Points on a hilly landscape, in no order, each with its height.
From any point a ball rolls to the lowest of the 5 points nearest to it. It stops when none of these is lower. Distance is the straight distance between rows; heights are no part of it.
nebet (h 2.71): [-21  27 -12  58   8 -39  16  15 -16  -5  11   9   6 -20  -1  23 -40 -12
  47 -37 -10]
Pemaz (h 1.67): [ 30   1 -18   8   8 -74 -16   8  -9 -17   4 -13  -7 -11 -31  17   7   2
  32 -15 -19]
Rud (h 3.43): [ -7  13  25  10  55  53  51  -2  -4   7  39  29 -12 -50 -17  -1 -12  30
 -31 -42 -30]
Fomez (h 5.21): [-10   3 -11 -50 -22  37  23  -6  35  24 -36 -48  12   0  10 -27  43   5
 -13  11  21]
guso (h 2.94): [ 36   3   2  23  14 -70  -6 -28 -21 -17  16  13   6 -22 -24 -11   8   4
 -11 -18 -15]
Ruris (h 0.97): [ 13  15  -1  13   3 -67 -14 -36 -10 -31  23   7  12 -54 -27  15 -10   3
   7 -18   1]
keto (h 2.59): [ 29  -4 -33 -11 -19 -49 -30  36  -8  -9 -19 -28 -25   2 -11  35 -20  -7
  38   8 -19]
tefe (h 2.77): [ -5 -23 -24  13 -14 -20 -31  41  -9  10 -23   2 -19  19  23  62 -51  -8
  44  24   9]
fipus (h 6.05): [-13   1 -12 -44 -40  49 -15 -12  18   4 -42 -19  27   2  14 -53  32  12
  -4  -4  28]
Zode (h 4.84): [-14  14  27 -13  10  49  45  14  26  11  15 -11 -12  27  26  15  12  -9
 -14  13   5]
Zofo (h 2.32): [ 25  -9  26 -18 -39  -6 -16 -30  17 -21  -4  51  49 -14 -12  13 -21  19
   0  40   4]
Foman (h 5.33): [-19  -2  27  23  -1  37 -25 -33   5 -24  23  49  23   3  13 -26  -2  -2
 -15  -2  34]
bot (h 4.22): [ -5 -17  17  28   0  21 -30 -38 -11 -13  26  64  24  -3  11 -32  -5   1
 -23  -4  23]
lifef (h 1.42): [ 20   4   6   8  -2 -49 -16 -43 -12 -34  19  28  26 -46 -20  -2  -1   8
  -1 -17   2]
bapi (h 5.23): [ 10  -5  -9  33  35 -35  -1  -6 -42  13  26  -6 -32  57  -3 -28   7 -20
 -11  15  -2]
Leko (h 4.60): [ 24 -49 -43  20 -61 -33 -21 -10 -11  -5 -40  22  -3  50  26 -15 -20 -10
  -2  33  -2]
sozag (h 1.35): [ -7  22   6  26   0 -63  -9 -30   1 -28  19  12  24 -49 -16  28 -12   6
  36 -12  14]
lesos (h 4.71): [-24  23   7 -32  14  41  35   2  30  -1  -5 -47 -30   8  16   9  31  12
 -13   8   4]
kabi (h 5.32): [ 18 -52 -39  -8 -57 -45 -48 -28  -8  -9 -54  13   8  -3  35  14 -26   8
  10  11  19]
vil (h 3.84): [ 47  -8 -24  -3   2 -67 -16  14 -19  -4  -4 -21  -9   3 -27  -2  13   2
   5  -1 -28]
sib (h 5.01): [ 13  -3 -26  37   2 -18   8  11 -29   9  11 -18 -15  84  19 -24   7 -20
   1  22  -6]
Nane (h 4.33): [-19  17  28 -11 -15  64  17  11  32  -1   9  -9  -9  31  24   5   9  -4
  10  22  18]
bipus (h 1.72): [ -8  -1 -15  26   3 -30 -18  53 -16  11  -7 -12 -25  16  -5  42 -25 -13
  57 -11 -15]
nuvap (h 4.36): [-35  26  16 -25  32  40  40   5  28  16  11 -47 -35  -1  15  20  20   0
 -13   2   3]
zed (h 4.98): [ 32 -21 -21  21 -18 -45  -1   8 -31  -2  -5 -19 -11  52   4  -4  -1 -14
  -6  26 -20]
murek (h 3.83): [-14  -1  30  10 -14  65  19  17  26   2   5  16  -2  41  25   0   9  -7
  -5  16  10]
vab (h 1.33): [  5 -33 -13  39   4 -10 -19  59 -31  18 -34  26  -6  36  11  42 -67 -11
  25  -1 -20]
das (h 0.90): [  4  32   6  20  13 -62  -8   9 -11 -30  27 -14  -5 -34 -18  27 -11 -14
  41 -35  -3]
vulas (h 2.21): [-22  20  18  -5  57  58  42  21  14  16  32 -20 -43 -11   2  22  10  -2
 -23  -7  -8]
zopi (h 5.71): [ 52 -13 -11  14   2 -55  -7   2 -27   0   7  -8 -19  32 -11 -10   1 -10
 -11   4 -29]
Feken (h 6.19): [-33  12  21 -20 -14  51 -62 -27   8 -19   7  19  22   7  17 -15   7  -6
   7  -5  44]
dofem (h 6.54): [-29  13   3 -41 -17  52 -49 -15  29 -15 -16 -12  29  -5   6 -20  22   6
  18 -10  30]
vidag (h 4.96): [-19  18 -11 -53  -6  42  28  -8  37  16 -23 -53  -2  -6  17 -13  49   9
 -15   7   5]
Fened (h 1.10): [-10  -6  -2  56  18 -35   3  55 -24  14 -10   9   2  -6  -7  17 -42 -16
  39 -52 -39]
kitas (h 4.86): [-19  12   1 -44   7  37  34 -12  46   9  -9 -57 -12 -14  17  -5  35   1
 -14   9   6]
fep (h 1.34): [ 20 -19  30   8 -32  24   5 -16  20 -19   2  55  32   5   4 -12 -13  12
 -14  15   6]
bip (h 1.26): [-15  26 -14  34  13 -48 -13  34 -10  -4   8  -8 -14 -17 -14  27 -24 -17
  52 -34 -10]
deti (h 2.07): [ 16  -5 -19  -4 -10 -49 -24  45  -3  -4  -8 -33 -30  14  -8  42 -15 -14
  46   4 -22]
nodir (h 4.78): [-13  11  27  10 -18  65 -25 -19  19 -11  20  36  18  13  27  -6  -7  -4
   1  13  27]
lodan (h 3.64): [ -3  26  17  -5 -33 -14 -15 -30  15 -30  15  35  49 -45   1  31 -29  18
  17  22  20]
vogoz (h 4.21): [ 11  -3  26   1  38  41  61  27  11  20  20   5 -33  19  -8   7  14   2
 -29   6 -23]
bil (h 2.95): [ -1 -25  -4  47  14 -23 -11  67 -29  29 -26  14   4  15 -12  17 -58  -3
  33 -25 -47]
Kor (h 5.37): [-32  20   2 -37 -24  53  -3   3  40  -7 -15 -31   8   6  17  -9  38  -8
   3   4  25]
Nepon (h 2.19): [ 34  -6  38 -31 -41  18  18  11  21  -3  -9  31  37   8 -19  14  -7  19
  -3  32 -12]
duve (h 3.51): [ 20  -6  19  24  10 -31 -12 -44 -29 -22  15  41  25 -21  -9 -35  -4   9
 -23 -12  -1]
moge (h 5.30): [-25  21  -9 -43  40  40  16  -1  10  12  11 -43 -33 -41  -3  29  26  18
 -34   7  -4]
rusir (h 2.25): [-20  23  15   8  64  57  36  17   5  14  45   9 -40 -35  -3  -1  -4  12
 -35 -35  -9]
Lunis (h 5.88): [ -7 -10 -14 -37 -33  47  21 -13  14   8 -53 -16  31  -1  -4 -53  38  -3
  -8 -17   9]
fadu (h 5.56): [ -9   2 -14 -28 -15  38  53 -14  20  25 -34 -36  11 -14  10 -37  43  15
 -37  15  -2]
teto (h 5.53): [-19   6  -5 -51 -28  48   8  -4  36   2 -35 -34  23  -7  16 -37  38  13
  -4   3  17]
tegiv (h 3.33): [  2  20  26 -26 -29 -12  -6 -25  15 -15   8  42  38 -26 -17  47 -27  15
  13  46  15]
bakem (h 2.37): [  0 -20 -13  42  15 -14 -11  60 -27  30  -6  14  -8  11  -7  31 -54  -4
  37 -17 -33]
pives (h 4.95): [ 39 -10  -1  26  15 -48 -13 -34 -27 -18  15  32  12 -15 -21 -18  16   9
 -25 -27 -16]
Gak (h 1.54): [  4  18  -8  14   3 -50 -23  34 -13  -3   9 -23 -28  -5  -7  33 -18 -10
  53 -19 -19]
menem (h 5.52): [ -6   5 -16 -39 -30  47  41 -10  18  27 -38 -48  19  -8   2 -42  36  -1
 -20   3   8]
Pofup (h 5.11): [ -6  -4 -15  28  35 -31  -1   1 -30   4  25 -16 -24  58  -3 -18   3 -24
  -4  17  16]
tofoz (h 5.76): [ -2 -11 -33 -21 -23  45  51  -8   5  35 -35 -25  11  -5   3 -49  37   8
 -28  -2  13]
fal (h 2.56): [ 19  -7  31  -3 -25  45  15  17  21  -1  -2  35  27  35   5  -6  -3  10
 -19  30  -6]
bom (h 5.90): [-14 -10 -48 -16  -7  45  52 -11  -7  44 -21 -26   9 -18   2 -35  28   2
 -60  19  14]
zotu (h 1.63): [ -5  16  -1  54  24 -37 -10  36 -22  -4   2   2 -11 -12  -5  22 -33 -13
  52 -43 -17]
navi (h 3.07): [ 35  -5  48 -13   1  40  45  29  15  13   2  12   1  27 -14   9   4   1
 -29  18 -26]
Mam (h 6.42): [ 14  -1  11  37  33 -33 -14 -20 -38  -7  30  22  -8   2 -13 -32   4   3
 -31 -11   3]
nelon (h 7.22): [-39   5   6 -17  29  19 -69 -25  -8 -15  22   7   5 -18   3 -14  13  -5
  -9 -17  47]
zale (h 3.66): [ 23  -2  42 -18  20  22  64  19  12  29  16   2 -14  -7 -30   3   2   1
 -34 -22 -35]
kun (h 4.72): [ 26 -33 -24  14 -38 -34  -7  -1 -20   8  -9  -5 -14  59  14 -30  -2 -13
  -5  31 -29]
Moloz (h 0.49): [  4  12   1   9  16 -71 -11 -10  -9 -20  13   5   6 -38 -20  13  -1   5
  33 -32   2]
fuv (h 5.00): [ 15 -36 -28 -18 -45 -49 -36 -11   8 -13 -53  -5   1   1  25  34 -27  -4
  23  23  12]
palur (h 5.26): [-14   2 -11  20  53 -23 -17 -20 -25   8  40 -16 -24  44   2 -10  19  -9
 -24  10  25]
sudod (h 2.61): [ 34 -31 -28  -9 -38 -50 -36  14  -5  -7 -32 -21 -20  19  -2  15 -12 -13
  31  31 -27]
gisud (h 6.22): [-19   1  21  23  25  13 -33 -32 -22 -11  36  48   1  -3   7 -17   0  -4
 -19 -20  27]
lugid (h 6.33): [-38  -5   8  19  40   3 -41 -32 -25  -6  42  31   2   1   9 -20  -8   0
 -14 -10  33]
nono (h 2.12): [-12  23   8  11  -7 -42  -3 -39   4 -35  17  35  37 -52  -9  17 -25  13
  17  -4  16]
lov (h 5.73): [-21   1 -22 -59   6  27  40 -15  12  37 -35 -39 -14 -34  -5 -16  36  16
 -46  18  -4]
vob (h 3.42): [ 11  -1  28  10  43  44  57   2   7  21  20  25 -15 -24 -33   0  -2  16
 -30 -35 -32]
zodez (h 7.26): [-35   4   7 -51   2  49 -56 -15  13 -16 -17   3  27  -3  -5 -34  13   3
   9  -3  41]
zabi (h 4.15): [ 39 -43 -33   1 -55 -37 -23   5 -12   4 -26  -1   0  40  12  -2  -4 -16
   6  46 -19]
roni (h 4.30): [-34  27   6 -21  45  42  24  10  15   7  21 -23 -44 -48  12  20  16   5
 -37 -10   0]

For each start below, name the point where the ball stops.
menem: vulas
teto: vulas
fipus: vulas
palur: Moloz
tofoz: vulas
fuv: Moloz
deti: Moloz
